Each scene shows the same named points in several views. A view is turned or mirrored, and shifted as a whole, has a little noise and may leave points out.
(in the rows, 128 means zero)

Scene 1
View 1
Z687: [167 159 113 119 141  83 139 107]
Z935: [166 159 136 139 130 110 158  83]
Z598: [136 162 135 121 109 142 165  79]
Z869: [114 163 104  81  90 156 156  95]
Z979: [128 197 136 150 138 111 166  83]
Z272: [152 164 145 145 127 127 171  74]
Z974: [130 171 116 107 114 131 156  92]
Z712: [156 172 128 137 138 101 155  90]
Z163: [116 202 113 124 130 112 153  97]
Z635: [133 180 130 134 122 124 164  82]
Z531: [184 142 115 112 137  85 137 108]
Z786: [144 172 121 122 127 113 154  89]
View 2
Z935: [116 129 186 135 117 159 169 134]
Z531: [144 143 181 143 129 160 201 125]
Z272: [122 127 184 105 101 152 133 137]
Z687: [135 142 165 150 129 148 180 126]
Z712: [128 135 166 143 124 149 169 130]
Z786: [143 140 164 120 114 138 145 128]
Z869: [197 166 154  82 109 128 127 114]
View 3
Z163: [136 206 147 118 133 151 119  95]
Z531: [130 142 123 102  90 143 138 144]
Z272: [123 206 121 119 113  95 139 120]
Z687: [134 158 133 109 107 147 140 136]
Z935: [130 172 126 114 112 113 153 143]
Z635: [126 201 121 117 105 108 129 112]
Z712: [133 185 131 116 117 123 143 128]
Z974: [123 197 127 109  98 137 106  89]
Z979: [135 218 141 126 141 118 137 110]
Z598: [120 210 117 114  95 107 116  96]
View 4
Z635: [115 167 103 165 122 129 157 114]
Z598: [135 152 103 161 139 134 151 130]
Z869: [143 107 100 122 138 138 164 121]
Z163: [103 153  98 149 106 130 170  92]
Z712: [107 164 127 184 119 118 142 102]
Z974: [125 133 112 148 128 129 158 111]
Z272: [126 179 112 186 135 129 143 129]
Z687: [ 94 131 154 176 103 107 145  70]
Z979: [103 184  97 174 112 132 160 107]
Z531: [111 129 170 191 122 100 128  88]
Z786: [117 152 121 169 120 124 152 105]

In a view up to two points have been moved. Name them for each view, in the order of its rows, or write -.
view 1 -> Z935
view 2 -> Z712
view 3 -> Z635
view 4 -> Z687
